A landscape with many valleys, sampled at points; each row gives a point and its height.
From any point a ball takes the steepest step (drop divided by distance) to one of its 2 nearest points. It stops when none of these is lower. Distance is the straight distance between rows; heights are no part of it.
Z_164 h=708: [115 119  75 149 127 216 100 108 146 103  71 167 134 199 115 109 103 107
  76 187 134 116 198  94 161 132 137 107 119  95 143 101 169 134 143 129
 151  95 138  90  99 130 148 150 147 132 104]
Z_438 h=349: [137 172 137 116 141 185 144 165  88 137  73 147 106 180 132 116  77 124
 146 144  97 173 159 101 151 116 132 108 129 183 170 126 159  75 133  88
 173 144 129 183 100 147  87 103 120 107 178]
Z_119 h=781: [ 98 165 105 116 147 164 145 129 123  93 123 115 106 118 114  98  99 118
 108  87 108 131 105 118 103  89 136 127 144 174 154 111 120  96 148 127
 190 108 130 115 127  84 136 126 148 146 147]
Z_256 h=311: [148 121 187 161 140 125 189 115 101 135 146 132 153  84 131 181 107 162
 169 145 105  73 104 103 101  53 145 170 157 119 221 154 127 121  78  93
 134 144 104  94 106 114 107 154 135  93 124]
Z_706 h=593: [155  84  93 168  95 117  99 162 147  95 128 151 127 148  96 184 141 134
 102 139 158  59 175 114 137 118 103 147 119 141  84 120 149 142 107 200
  75 128 136 107 171 149 127 122 152 134 101]
Z_648 h=254: [116 136 150 129 142 133 134 140 108 108 139  91 125 120 138 171 137 157
 143 140 123 169 136  84 109 116 165 126 164 142 163 134 167  98  96  98
 142 115 108 113 144  99 136 134 127 131 156]
Z_303 h=274: [162 155 141 134 131 124 186 109 122 124 129 169 133 102 139 177  95 138
 150 145 128  98 111  82 110  99 117 170 150 109 177 112 106 121  85  89
 134  97 108  80 116 120 104 131 119 130 112]
Z_4 h=368: [121 120 145 108 126 108 137  99 161 167 147 147 112 108 150 113 145 135
 157 104 173 135  98 134 111 137 122 103 118 108 102 110  98 131 144  99
 125 153 175 100 140 106 122 144 113 141 109]
Z_873 h=549: [159 134 142  88 148 138 119  83 137 123 176  38 170 145 123 153 164 170
 119 154 110 132 150  96 125 188 127  95 172 140 121 157 173 115 128 129
  94 118 103 123  92 143 153 136 134 138 168]
Z_62 h=244: [166 148 167 156 119  88 108 137 107 149 127 143 119 126 172 175 186 166
 163 151 120 154  94 104 110 168 138 144 136  94 138 152 143 117 110  97
  77 164 138 118 139 135  70 134  88  89 112]
Z_360 h=340: [147 118 162 155 121 101 143 131  81 109 150 146 137  49 163 105 179  95
 123 162 121 127 119 143 139 139  98 170 124 105 157 166  88 174 118  84
 105 161 129 144 141 138 160 144  86  76  93]
Z_143 h=484: [126 102 113 127 167 186 145 125 132 113 150 144 142  92  89 106  57  82
  95 162 153  89 133 165 162  94 156 142 141  97 157 146 112 193  73 123
 174  88  95 178  62 147 147 136 144 102 118]
Z_207 h=360: [155 117 109 145  99  64 113 138  81 135 169 124 147 127  96 139 181 138
 137 134 105 113 133 139 148 157  96 116  98 158 109 163 119 141 153 170
  91 117 131 138 115 173 109 114 140 149 143]
Z_273 h=495: [148 119  92 113 151 164 119 124 150 175  87  94  97 172 183 107 123 103
 154 120 167 137  84 135 100 130  92 110 150  77 123 111 123  89 155  62
 114 138 166 132  61 101 100 114 114 130  94]
Z_130 h=521: [110 134 135 152 166 141 112 148 169 140  79 154 121 153 105 146 114 187
 108 157 123 116 177  91  71 165 150  68  82 110 128 101 157 137 130 140
 114  88 169 109 147 115 118  83 132 153 136]
Z_332 h=732: [108  96 164 182 138 129  96 181  54 115  73 149 108 140 117 152 120 116
 157 123 123 112 149 106 121  78 161 120  68 174 159  77 165 100 133 134
 160 169 129  73 161 101 112 141 161  91 143]
Z_510 h=690: [ 94  86 138 143  87 158  79 141  98 117  59 181  90 158 158  90 170  97
 124 125 132 124 122 137 161 103 143 142 102 107 122  77 169  95 160 145
 135 221 155  99 171 114 113 178 148  71  91]
Z_782 h=413: [102  97 172 147  90 123 154 113 159 133 157 193 107 127 128 139 128 106
 133 123 144 126 114 156 143  95 172 197 109 118 133 121 104 128  94 111
 139 153 128 157 144 101  92 140 122 160 151]
Z_998 h=810: [ 47 121 107 142 149 103 154 181 168 119  97 131 124 106 106 134 101 130
 106 110 148 150 148 128  97 104 148 130 106 176 150  87 105 115 129  97
 152  88 122 144 163 107 150  55 107 142 165]
Z_343 h=558: [137  91 137 111 122  59 101 153 138 157 163  76 120 170 117 196 130 161
 139  93 145 122 167 141  90 105 138 185 162 140 100 172 121  92 150 185
 126 143 113 126 136 147  81 105 149 167 135]
Z_18 h=416: [150 129 122 153  91 115 136 134 141 166 145 212 106 191 107 111 137 119
 101 122 125 102 148 139 138 143 138 175  95 109 120  98 105 138 137 158
 146 102 155 122 100 140  77 100 156 190 144]
Z_917 h=85: [ 72 117 148 135 135  93 162 158 128 115 124 148  97  72 152 110 133 143
 129 149 152 162 141 144 125 126 146 131 173 103 170 175 136 139 136 110
 117 131 138 191 178 149 104 109 113  87 113]
Z_878 h=544: [109 109 139 162 148 141 136 151 135 118 107 159 133 118  95 175 121 173
 111 109 126  82 171  99  77 116 142 119  93 121 131  90 128 128 117 158
 151 104 149  58 151 101 127 109 149 152 133]
Z_728 h=587: [107  85 130 162 154 142 102 136 138 170  96 111  86 137 142 113 114 114
 155  72 130  73  90 162  77  97 115 106  99 126 109 109 148  79 164 149
 145 162 182 171 156 112 100 130 158 118 107]
Z_651 h=485: [115 167 134 167 169 135  95 142 170 113  68 117 133 138 100 124 143 177
 133 167  87 150 172 139 102 179 148  32 115 153 130 132 195 151 181 170
 115  81 139 106 174 121 139  95 147 125 105]
Z_986 h=420: [110 126  77 120 110 118 126 110 108 121 130 111 182 151  89 169 180 151
 114 121 114 101 124  88 137 140  94  53 123 128  92 111 135 141 136 158
 110  99 140  79  78 165 190 158 124 161 183]
Z_173 h=583: [163 102 159  96 105 136 109 154 102 121 157 112 141 125 136 189 142 140
 167 155 134  87 106 131 110  67 115 216 183 135 141 167 107  99 104 115
 103 165 102 146 120 124 122 147 155 111  95]
Z_546 h=824: [ 74 128 124 119 111  98 128 194 175 125  69 135 120 120 102 138 115 180
 140 100 125 182 176 137  90  92 175 127 121 173 112  99 134  98 156 139
 138 110 115 104 188  92 136  62 141 147 145]
Z_916 h=673: [ 99 133  29 133 140 154 101 122 132  99  88 176 146 170 115 111 149 100
  90 143 148  68 137 123 172 171  75  82  89 133  95 103 139 162 197 164
 107 133 177 100 137 157 152 116 145 112 100]
Z_888 h=568: [140 124  96 150 125 119 117 156 147  85 127 142 159 105  69 163 134 150
 105 125  99  77 173 119 104 121 116 107  93 174 106 108 117 149 133 207
 105  95 131  75 176 127 164  98 135 164 106]
Z_550 h=241: [175  92 153 125 140 120  71 102 122 130 189  54 145  84 115 124 168 123
 126 137 154 125 122 163 150 151 109 128 114 136 108 154 127 134 132 193
  94 163 110  88 146 128 197 178 109 147  95]
Z_579 h=854: [134 150 127 128 143 145 114 146 200 162 103  70 159 145 107 121  45 159
 130  68  92 156 140 154  56  67 155 151 136 125 129 100 126  87 100 125
 178 105  79 143 124 104 137  86 124 187 159]
Z_575 h=600: [137  74 159 112 117 140 104 176  78  98 144  72 126 118  98 180 129 112
 155 154 122 110 141 127 139  59 132 177 173 176 141 158 139  94 119 149
 108 150  87 178 142 116 151 140 171  90  85]
Z_92 h=451: [139  89 128 154 143 143 137 138  92 136 131 162 131 101 105 131 107 101
 123 191 183  85 139 154 154 100 116 173 134  86 161 137  81 168 101 111
 149 115 121 141  85 135 160 120 139  73 114]
Z_168 h=534: [139 110 146 112  81 131  97  59 133 132 167  89 146 108 152 116 134  97
 152 101 119 135  78 133 137 100 146 128 152  85 117 116 162 112 113 117
 141 165 108 108 146 123 155 218 105 123 121]
Z_588 h=550: [129 157 111  79 109 163 155  86 122 106 155 177 138 117 119  98  98  97
  93 138 120 158 149 100 174 168 129 113 105 130 105  98 102 166  74 108
 131 110 139 158  84 157 126 141 121 154 174]
Z_920 h=435: [ 97 156  84 169 147  84 106 161 133 136 102 114 144 129  99 136 140 129
 131 123 111 154 128 162 122 151 124  87  97 182 120 126 144 121 201 137
 106  83 125 168 174 150 128  72 109 144 143]
Z_193 h=293: [154 136 214 151 105  98 129 143  98 146 124 174 135  73 162 135 187 124
 143 137 136 138  92 149 120 133 124 162 138  72 148 159  93 159 110  86
 101 203 140 164 127 144 111 140  77  87 104]
Z_720 h=650: [124 112 139 105 113 191  90  93  95 119  95 165 123 135 165 113 181  65
  98 132 149 123 105 130 158 155 142 137  89 119  90  78 109 135 136  94
 145 175 142 125 105 105 143 156 121  92 132]
Z_461 h=402: [163 145 113 103  90 173 145 148  98 113  71 219 134 187 163 146 135 106
  86 201 139 147 122 106 149 119 106 165 160  78 138 123 104 120  93 105
 135 136 136 161  76 170 123 145 132  84 120]
Z_439 h=267: [188 169 154 147 204 124 165 111 152 143 161  64 135 106 132 138  85 170
 111 117 143 106 113 128  52 116 127 170 187 118 163 151 111 101 107 109
 134  84  97 104 116 106 112 100 141 164 116]
Z_965 h=846: [107 162 128 164 116 118 128 180 156 158  68  89 153 110  82 112  69 168
 143  53  58 188 168 162  71  69 169 151 116 125 146 109 138 106 112 115
 157 121  51 167 155 107 118  41 127 135 166]
Z_217 h=670: [ 97  83 149 115 121 207  70 114  93 126  73 165 115 163 146  88 129  58
 114 130 142 109 128 111 145  93 138 123  92 131 113  59 143 124 144 106
 156 198 151  99 109  92 112 179 162  72 112]
Z_879 h=227: [118 176 110  94 123 113 131 134 115 145 169  61 168 115 107  92  88 158
 143  90  75 198 148 150 145 138 122 100 145 181 148 176 140 118 142 124
 153 124  90 204 123 163 131 113  79 161 180]
Z_940 h=585: [121 144 127  93  90 132 147 104 106 113 146 209 151 125 114 104 156 118
  84 136 111 145 152 110 177 171 112 114 102 127  98 121 108 171 143 142
 122 100 139 105 123 150 139 121 142 125 123]
Z_464 h=242: [194 150 160 133 177 155 153 115 161 167 159  63  94 141 130  93  78 146
 119 108 136 148 126 127  86 141 127 140 162 119 154 140 129  87 126 123
 160 100 136  96 112  78 106  83 157 169 103]
Z_276 h=546: [122  80 139 145 119  80 106 170 124 182 147 110  94 188 110 143 139 166
 124  99 151 126 153 170 105 117 138 174 129 127 129 150 112  90 175 205
 176 140 146 150 126 135  96  89 169 140 142]
Z_216 h=159: [177 163 155 107 119 149 135  92 179 130 172  92 122 147 145 132  83 131
 178 123  91 167 133 124 114 125 126 173 172 135 150 151 127 100 110 109
 137 137  93 110 153  98 104 155 121 180  79]
Z_69 h=543: [163  89 160 137 135 157  93 102  89 154 150 100  99 136 127 123 143 146
 125 136 125 109 134 135 122 138  97 119 167  90 130 157 128 109 151 136
 161 163 153 114  93 125 150 145 138 105  91]
Z_637 h=564: [133  86 146 147 158 152  97 133 121 159 139  81 110 135 125  96  75 135
 151 101 111 115 122 140  86  95 136 101 144 110 156 158 146  92 148 144
 185 136 133 143 127 120 129 135 153 122 105]
Z_265 h=329: [130  93  97  92  99 126 161 108  84  86 172 106 185  77  80 153 134 109
 143  99  94 126 137  69 155 119 140 117  90 162  89  90  86 148 102 114
 116  98 102  98  93 138 217 159 102 156 170]
Z_382 h=310: [145 193 106 155 151 119 117 110 187 142 122  66 176 181 103 117 146 155
 113  98  91 173  96 154 100 151 118 107 132 185 106 125 146 118 170 206
 126 113  93  71 138 106 153 108 142 183 151]
Z_880 h=475: [172 227 102 122  72 145 206 104 171 121 133 183 115 164 133  45  71 114
 140 101  71 171 148 135 164 157 121 146 123 106 122 103 116 148 143 116
 129 108 171 111 129 100  86 107 108 165 121]
Z_798 h=169: [120 146 140  98 116 127 108 103 125 121 152  93 133 108 129 105 122 148
 176 125  79 190 146 151 142 128 146  99 150 157 140 186 164 122 160 107
 124 151 105 175 160 140 115 152  97 143 134]
Z_296 h=450: [ 99 100  83  90 143 116 151 121 155 134 155 190 115  67 142  96 108 101
 102 120 192 123 106 142 129 147 128 112  91  51  98  89  91 184  99 108
 145  91 140 120 111 143 136 127 120 126 117]
Z_410 h=379: [150 169 155 107 102 178 151 149  89 146  89 220 124 190 146 120  99 124
 125 173 120 152 141 116 162 148 119 136 115 120 158 129 119 101 107  78
 118 146 147 171  96 149  70 125 100  91 166]
Z_801 h=623: [137  71 148 171 101 127  69 178  91 117  99  89 106 127  89 178  93 120
 165 127 170  50 139 147 147  40 124 165 141 144 130 123 153 111 102 178
 122 172 119 202 163 130 148 164 154  72  98]
Z_717 h=261: [102 143 151 140 165 133 161 102 117 130 124 123  91 102 174 126 147  79
 116 114 142 125  53 139 137 136 154 153 146 128 136 137 140 128  90  62
 144 144 128 208 131 111 113 130  85 108 159]
Z_607 h=318: [156 187 147  89 169 155 167 137  79 130 135 103 117 148 121 134  87 154
 146 128 111 147 146  97 140 124  89 154 173 185 163 130 126  83 115  82
 151 150 129 197  79 154  74 102 119 104 188]
Z_761 h=403: [100 118  68 124 155 106 140 116 162 124 132 146 107  90 125 110 124 112
  78 127 175 102 110 129 137 160 131  92  76 112  93  86 113 167 105 129
 141  52 129 104 125 129 175 119 135 188 139]
Z_642 h=795: [ 85 118 145 155 145 140 151 168 130 110 100 128 114 120 100 134  93 112
 105 100 133 111 134 122 117  63 159 172 129 211 160 107 107  95 116 117
 176 108  92 127 134  95 123 100 142 143 169]
Z_619 h=711: [ 74 158  67  98 130  80 161 141 149 106 117 167 144 124 117 124 111 123
 145 174 132 139 103 162 175 138 109  75 133 168  71 122 122 195 166 182
  61  78 125 125 170 159 200 129 131 137 143]
Z_129 h=709: [ 53 163  98 125 130 135 151 156 156  90  82 176 126  84 126  78  99 130
 128 120  93 154 142 157 122 124 148  89 123 158 136 116 130 119 170 119
 148 110 157 124 193  99 138 122 116 127 104]
Z_760 h=649: [133 145  58 135 109 128 130 129 120 121  96 192 112 148 148  71 143 114
 104 137 138 101 100 167 185 171  92 110 147  95  86 134 105 163 193 165
 121 123 172 106 117 153 147 136 159  97  73]
Z_148 h=618: [135 164 136 128  92  77 141 122 117 135 139 200 126 134 133  71 173 148
 113 137 114 141 103 142 183 193  92 109 107 120  80 141 105 191 179 192
  89 125 150 101 126 158 119 124 178 133 106]
Z_618 h=535: [133  86 146 148 140 141 150 149 129 202 148 138  74 199 109 115 135 149
 105  94 167  94 121 171 124 136 144 186 142 104 120 119 105 113 136 160
 186 130 160 192  70 139  93  83 181 134 143]
Z_662 h=251: [142 119 110  88 125 145 145  77 136  69 159 122 199  52 108 106 111 112
  91  98  88 115 133 124 149 131 145 100  96 128  90  91 120 163  86 146
 134  70 107  99 117 125 216 171 137 167 136]
Z_174 h=525: [161  84 136 109 139 187 118 109 147 134 131 133 118 180 131 132 137 108
 112 115 142  96 120 135 101 169  78 143 140  92 109 140  95 118 126 148
 131 152 160 113  77 117 103 110 161 122  88]
Z_639 h=204: [ 80 170  97 111 141 128 175 148 106 139 107 159 106 141 167 114 131 113
 102 131 156 149  99 126 147 141 126 141 132 126 134 139 120  97 121  69
 143 116 149 212 105 160 102 105  92  90 172]
Z_142 h=737: [ 61 150 109 157 146 149 125 169 122 107  55 144  81 111 139  48  98  94
 132 111 121 123 142 149 125  93 168 124  91 151 161  79 163  94 194  92
 170 124 147 112 166  67 119 111 163 111 109]
Z_743 h=448: [131 133  75 130 164 112 119 112 120 161 124  59 164 152  99 136 135 166
 131 102 124 119 114 118  97 127 117  65 126 138 118 131 139 115 149 140
 138  81 118  97  98 153 170 116 104 175 171]
Z_208 h=384: [ 97 122 166 124 109 161 116 109 106 100 151 102 113  88 100  78 120 100
 109 120 118 175 160 132 155 109 185 113 128 136 157 137 157 139 120 128
 158 132 106 127 158  92 181 173 119 105 145]
Z_732 h=281: [137 191 159 125 180 133 150 130 103  98 147  66 127 110 119 110  77 148
 142 116  95 161 149 121 128 127 120 141 162 174 189 158 156 113 108  93
 148 117  94 196  96 145 117  96  88 113 179]
Z_858 h=382: [114  92 135  88 106 119 128  85  79 125 152 101 191 106 114 174 165 155
 139 114 109 113 139  53 141 106 130  84 107 134 107  98 121 135 118 131
 120 121 132  64 124 155 196 179 115 107 178]
Z_524 h=836: [ 85 149 140 129  98  95 135 194 154 143  71 158 163 114  96 131  79 174
 150  78  68 171 190 132  70  63 175 142 104 156 136 125 117 114 113 135
 136 126 114 134 161 115  93  71 114 156 164]
Z_398 h=95: [147 160 136  96 100 145 118 104 137 101 150 108 128 146 155 112 118 113
 153 162 107 192 127 144 159 142 102 118 172 133 144 163 133 116 159 117
 131 152 109 117 157 115 150 166 122 119  83]
Z_214 h=322: [126 129 159 132 137 139 149  94 143 151 119 157 105 112 184 142 156 121
 139 119 163 123  61 102 114 165 143 122 115  99 125 104 108 121  96  50
 116 150 175 147 152  94 108 129  99 114 117]
Z_785 h=313: [154 105 122 164  93  83  71 117 110 117 156 105 131 110  93 119 192 127
 144 127 142 132 134 168 180 163 124 116  97 154 102 164 144 151 149 183
  80 149 124 141 170 154 141 148 105 134 114]
Z_468 h=443: [161 170 122 126  86 147 150 124 176 155 159 180 116 160 100  41  92 105
 116 101  91 142 164 160 137 148 135 157  94 132 125 125  90 143 151 148
 147 103 119 112 140 105  82  85 139 217 115]
Z_287 h=453: [127 123 173 122  90 145 147  94 148 125 150 139 127 127 124 172  97 104
 154 149 152 144  97 101 173  84 176 190 149 120 153 101 124 140  64  76
 147 140  78 144 129 105 128 170 101 127 153]
Z_252 h=423: [162 133 141 111 138 185 131 144 112 122 110 178 115 141 147 141 125 108
  95 226 156 119 146 131 150 128 104 168 158  69 135 140  98 171  95  89
 137 111 139 148  82 141 134 116 132  69 100]
Z_192 h=498: [115 158 127  66 109  77 160 103 122 136 187 129 147 110 139 119 153 165
 128  88 126 127 101  99 135 153 125 119 123 138  98 128  97 141  90 121
 128 118 123 118  87 151 138 147 133 172 202]
Z_433 h=319: [122 100 149 139 159 167  87 118 109  97 163  61 129  92 104 124 145 105
 120 131 131 128 132 139 136 141 168 113  99 160 134 141 152 116 119 135
 125 139 102 113 165  91 190 150 117 132 127]
Z_835 h=515: [167 206 109 124  95 137 227  85 161  98 154 160 116 104 165  73  78  75
 139  70  96 148  89 104 151 159 101 133 156 104 146 117  90 160  93  95
 117 113 160  95 124  99  89 124  91 148  89]
Z_664 h=200: [203 155 178 128 156 162 120 100 187 132 128  86 117 161 146 140  82 139
 135 123  83 150 151 136  80 156 133 126 156 121 136 172 157 101 127 136
 110 112 131 118 151  98  74 127 151 164  64]
Z_230 h=516: [121 119  92 106 107 178 136 120 136 131 149 179 127 114 117  85  85  99
 113 140 133 116 135 166 164 115 149 145 130 103 111 129 125 140 104 118
 150 106 127 185  98 146 125 141 122 140 126]
Z_321 h=628: [107  80 115 111 133 143  77 129 113 135  85 154 136 171 162 148 203 110
  95 147 190 106 116 109 154 165  79 118  86 122  86  82 124 128 119 115
 114 195 168 120 102 140 145 135 105  83 155]
Z_225 h=252: [153 182 135  95 125  64 135 106 134 125 156  84 131 146 133 177 185 160
 113 129 109 151 125 119  97 189 142 149 161 154  99 164 123 118 163 169
  83 113 115 130 120 139  78  99 148 148 148]
Z_93 h=494: [129  89 152 135  89 133  85  89  87 134 161 109 134  95 149 129 146  80
 165 139 151 137  83 141 180  81 157 184 146  88 152 119 119 142  94  77
 138 167  85 130 123 123 165 199  80  98 142]
Z_570 h=608: [108  91  96  99 136 111  88 141 135 118 105 110 163 169 137 212 194 129
 120 134 159  85 119  82 142 167  71  87  94 152  80 128 139 126 130 134
  59 172 144 148 130 170 130 138 114  98 151]
Z_27 h=449: [142  91 207 123  89 175  84 107  76 108 110 133 136 102 129 113 150  93
 130 169 129 177 160 131 165 119 128 155 123 117 134 144 119 149 135 119
 135 188 108 166 171 122 150 167 122  83  91]
Z_180 h=224: [138 131 157 133 187 120 169 124 163 116 164 104 112  77 158 134  97 159
 118 155 167 106 111 109  91 136 121 153 168 109 170 141 111 133  85  85
 120  85 101 110 139 113 127 110 115 132 106]
Z_900 h=524: [135 146 142  54 126  93 146 109 122 141 195  93 160 123  96 149 158 186
 108 125 114 134 154  85 119 179 143 114 127 139  92 155 137 134  91 158
  98 103 121 162  90 168 134 126 147 157 215]
Z_36 h=780: [ 96 109  44  83 108  13 117 137 125 161 163 117 141  94 126 105 123 145
 145 135 195 121  84 123 188 135  93  94 121 104  93 117  97 166 108 144
 104  88 108 101 110 189 184 141 142 166 116]
Z_448 h=473: [136 153  88  68 129  89 154 102 145 135 170  93 154 131 136 107 115 177
 136  81 102 123  91 139 109 129  97  93 154 131  90 145 112 116 138 161
 142 106 114 106  97 145 137 136 131 183 154]
Z_21 h=196: [138 185 154 148 126  97 145 113 113 143 139 132 115 146 158 157 169 134
 147 156 123 167 106  96 125 173 156 138 138 130 158 143 138 116 119  89
 111 102 119 121 146 112  82 124  99 129 152]
Z_70 h=154: [ 78 131 113 126 153  66 141 188  95 150 103 162 100 119 143 127 166 151
 111 164 165 126 126 130 122 150 107 136 148 114 131 142 127 112 145 107
 122 104 151 176 140 164 109  86 118  93 128]
Z_363 h=569: [147 114 125 118 114 122  99  59 164 142 183 111 156 100 138 131 119 138
 146 101 109 109  82 138 121 152 139  82 125  76  78 127 151 143 102 135
 114 141 125 119 146 147 145 191  95 173 112]
Z_342 h=330: [161 151 154 122 152 129 117  86 161 124 175  64 125 142 157 121 185 138
 114  88 113 166  70 168 108 166 145 117 178 151  98 180 156 116 173 169
 106 169 125 132 139 117 103 148 142 131 105]
Z_741 h=616: [148  73 135 199  85 141  88 185 117 113  93 128 112 155 100 211 121 122
 141 148 183  44 171 106 154  94 124 162 104 131 119 108 169 130  92 172
 101 189 138 151 167 134 123 133 139  72 104]
Z_185 h=724: [ 92 111  54 106 168 197  95 136 132  95  50 107 110 195 152 101 119  91
 110 206 166 156 185 112 166 133 108  96 122 110 131  97 158 126 171 101
 149 116 136  91  93 104 145 117 165  95 109]
Z_194 h=444: [117  85 216 135 122 181 105 112  69 100 151 109 116  84  90  73 154  74
 113 141 131 145 147 156 155 104 162 154 100 166 173 141 122 147 124 116
 160 191  95 168 148  98 153 165 125  91 133]
Z_943 h=280: [118 186 126 120 138  71 117 105 186 110 140  85 152 168 136 176 168 165
 134  94  85 173 115 146  72 183 155 112 136 179  77 140 144 150 179 206
  92 122  99  97 124 126  93 113 148 157 149]
Z_455 h=417: [150  93 100 115 132 118 128 131 123 148 124 188 120  82 182 128 146 109
 104 123 193  75  95 136 127 157  86 130 104  59  84  82  85 165 120 135
 112 138 170 113 120 136 139 139 135  93 107]
Z_647 h=312: [ 78 118 162 116 130 137 136 140 114  99 138  59 125  91 108 124  95 137
 135 114 105 177 152  87 110  82 194 116 153 155 154 113 175 129  86 102
 167 127  82 101 157  85 180 136 114 110 191]
Z_603 h=712: [132 100 162 161 116 122  74 165  93 106  68 148  97 118 153 165 162 122
 163 130 142 133 141 121 142 103 136 117  86 143 127 103 185  89 137 128
 116 202 139 107 185 132  96 155 142  68 100]
Z_602 h=476: [139 150  53 114 161 135 141 118 159 151  57 142  98 148 205 130 134  87
 142 147 209 105  76 111  84 136  72  98 121  52 107  81 105 139 139  63
  92 120 174 111  90 101 117 111 116 124  84]
Z_571 h=493: [145 154 123 145 111 127 201  80 161 104 170 143 133  73 158  55  90  67
 115 107 106 145 104 148 150 170 104 139 107 141 158 134 100 177  99  95
 139 115 108 131 128 115 112 125  82 134 101]
Z_333 h=397: [140 140  93 144 122  58 122 145 125 172 152 111 128 128 103  94 124 144
 115 138 118 148 124 175 131 174  97  97 118 150 124 173 109 147 192 176
 110  87 117 165 151 168 123  98 132 157 133]
Z_594 h=692: [117 123  52 138 131 182 118  99 131  94  81 147 154 201 118 123 148 106
  89 136 130  95 155  97 151 144  81  82 125 101 124 106 143 141 172 175
 142 123 157  55  59 161 151 150 164 120 114]
Z_635 h=571: [130 103 136 134 147 159  81  92 140 106 134  64 157 190 112 189 177 146
 121 158 106 113 145  90 129 153 125  87 136 134 127 144 195 119 105 140
  69 126 114 150 111 160 132 143 119 139 159]
Z_473 h=337: [124  99  49 115 173 131 137 102 119  92 130 122 164  35 121 100 102 107
  89 124 140  97 114 139 153 138 133  72  79 107  92 108 101 178 108 139
 118  65 124  81 111 150 208 147 123 144 110]
Z_271 h=381: [116 103 163 155  93 127 132 152 157 147 120 173 105 137  92 163  87 147
 166 149 123 118 159 125 115  77 189 158 122 120 156 113 143 122  89 140
 150 116 128 127 174 113  98 132 124 140 129]
Z_377 h=748: [113 127 135 181 112 110 117 159  87 148 109 160 105 163 116 117 133 122
 172 116 131 130 136 136 137  75 132 141  75 171 177  78 127  88 146 111
 161 143 133  48 149  92 104 122 113 153 151]
Z_243 h=679: [ 63 138  59  99 115 111 142 171 152  88  86 177 124 126 116 122 117 132
 124 157 137 134 135 148 164 118 129 101 149 149  99 119 123 145 185 173
 112 111 166 115 181 133 183 132 133  90  99]
Z_340 h=452: [103 158 117 167 125  70 181 107 156 106 168 119 142  62 137 108 120 104
 129  94  83 131 105 152 111 149 121 120 120 157 157 157 122 164 112 109
 122 106  90 135 161 135 118 113  54 156 138]
Z_551 h=398: [168 112 167 154 134 170  78 110  76 113  97 129 147  72 167 120 137  66
 125 198 117 131 125 143 148 119  94 153 130  82 133 153 115 159 120  71
 123 163 126 149 120 118 181 174 100  52  92]
Z_3 h=511: [169 113 160 125 129 158 132 132 163 178 107 120 101 211 159 133 122 130
 118 111 137 121 110 112  84 137  77 135 160 105 106 158 119  85 150 118
 117 148 168 155  87 119  65  80 144 131  86]
Z_20 h=570: [152  74 150 113  95  86  98 156 127 140 148 116 139 163 119 229 163 156
 141 137 144  86 140 126 116 103 126 201 170 111  99 164 127 110 100 174
  98 168 113 148 128 154  92 131 161 115 114]
Z_955 h=290: [144 159 148 123 145  93  97 119 117 114 173  59 114 128 134 150 219 141
 111 149 142 175 111 149 130 192 112 139 162 149 125 169 129 117 150 163
  99 127 104 127 146 122 133 137 132 132 110]
Z_859 h=523: [146 126 130 139 122 150 143 179 128 196  80 168  85 214 154 136 135 131
 121 128 157  97 106 151  97 130 118 173 147  87 133 127  94  87 138 130
 126 146 166 175  64 122  80  76 161 115 126]
Z_94 h=565: [163  91 171 146 129 140  80 107  85 123 158  66 135 121 130 137 171 145
 142 113  84  95 131 131 107 127 119 115 151  99 141 173 198 100 145 187
 121 164 155  90 113 111 151 173 168  88  98]
Z_738 h=590: [103  71 134 130 139 128  84 106 153 112 129 116 161 198 109 190 190 142
 120 125 124 109 155  90 129 168 102  80 103 122 113 131 169 134 119 153
  76 171 161 108 107 164 111 142 139 110 139]
Z_411 h=412: [110 134 158 133 133  91 170 108 124 129 180 143 132  76 145 134 118 134
 178  88 112 126 104 130  86 122 135 115 122 149 143 147 102 133 123  90
 109 150 125 130 151 126 104 139  77 141 127]
Z_856 h=454: [164 135  53 127 117 130 148 124 140 151  76 193 135 147 178 125 139  93
 130 130 185  95  83 114 128 137  75 103  77  43  92  62  82 154 142 105
  98 120 191  67  85 133 123 134 126 108  82]
Z_813 h=745: [ 95 147  63 123 130  45 138 135 134 118 140 117 148  89 109 109 125 123
 148 135 130 124  84 136 187 120 121  81 103 168  88 130  98 189 129 143
  96  73 105 121 137 163 210 148 104 164 145]
Z_301 h=163: [122 139 164 131 162  90 173 144 136 107 177 128 127  68 128 131 125 175
 105 154 131 130 158 110  94 137 141 135 173 125 176 201 123 134  99 123
 106  88  99 169 145 146 110  84 124 111 134]
Z_882 h=392: [163 141  80 137  99 102 127 134  87 153 148 166 122 164 108 104 135 114
 108 115 102 105 123 136 155 133  82 136 101 145 110 140  98 126 134 138
 134  78 114 149  78 169  92 108 157 188 154]
Z_414 h=863: [136 123 146 130 150 108 118 148 198 176 121  84 131 138 134 147  64 185
 181 119 108 146 171 118  60  89 168 125 141 109 142 127 154  96 116 104
 139 104 119 144 142 121  95 100 133 184 129]
Z_431 h=762: [ 70 138 127 136 174 153 166 142 122 114 105  94  70  93 159  53  84  93
 108  82 126 150 122 131 103  98 136 112 137 177 163 125 126 100 165  71
 190 138 138 124 142  72 112 116 134 101 133]
Z_289 h=347: [130 123 189 147 121 109 164 153 137 135 113 129 130 110 105 193  82 154
 193 141 110 129 141 109 116  25 207 168 165 137 196 144 150 118  80 123
 148 139  88 120 135 134  73 150 142 118 123]

Where does a ball stop that starts at each point below?
Z_230 => Z_398
Z_603 => Z_662
Z_546 => Z_243
Z_93 => Z_917
Z_571 => Z_917
Z_741 => Z_550
Z_801 => Z_3
Z_414 => Z_917
Z_900 => Z_662
Z_835 => Z_550

Call two points neighbours if one is among the 2 nearest of the other. Go from one point of each pair to the other, from neighbour to neighbour, staying as low as possible. Name the highest point that can't be avoided.
Z_243 and Z_455 => Z_36
Z_455 and Z_225 => Z_296
Z_21 and Z_398 => Z_835
Z_21 and Z_550 => Z_208
Z_225 and Z_662 => Z_743
Z_917 and Z_398 => Z_439
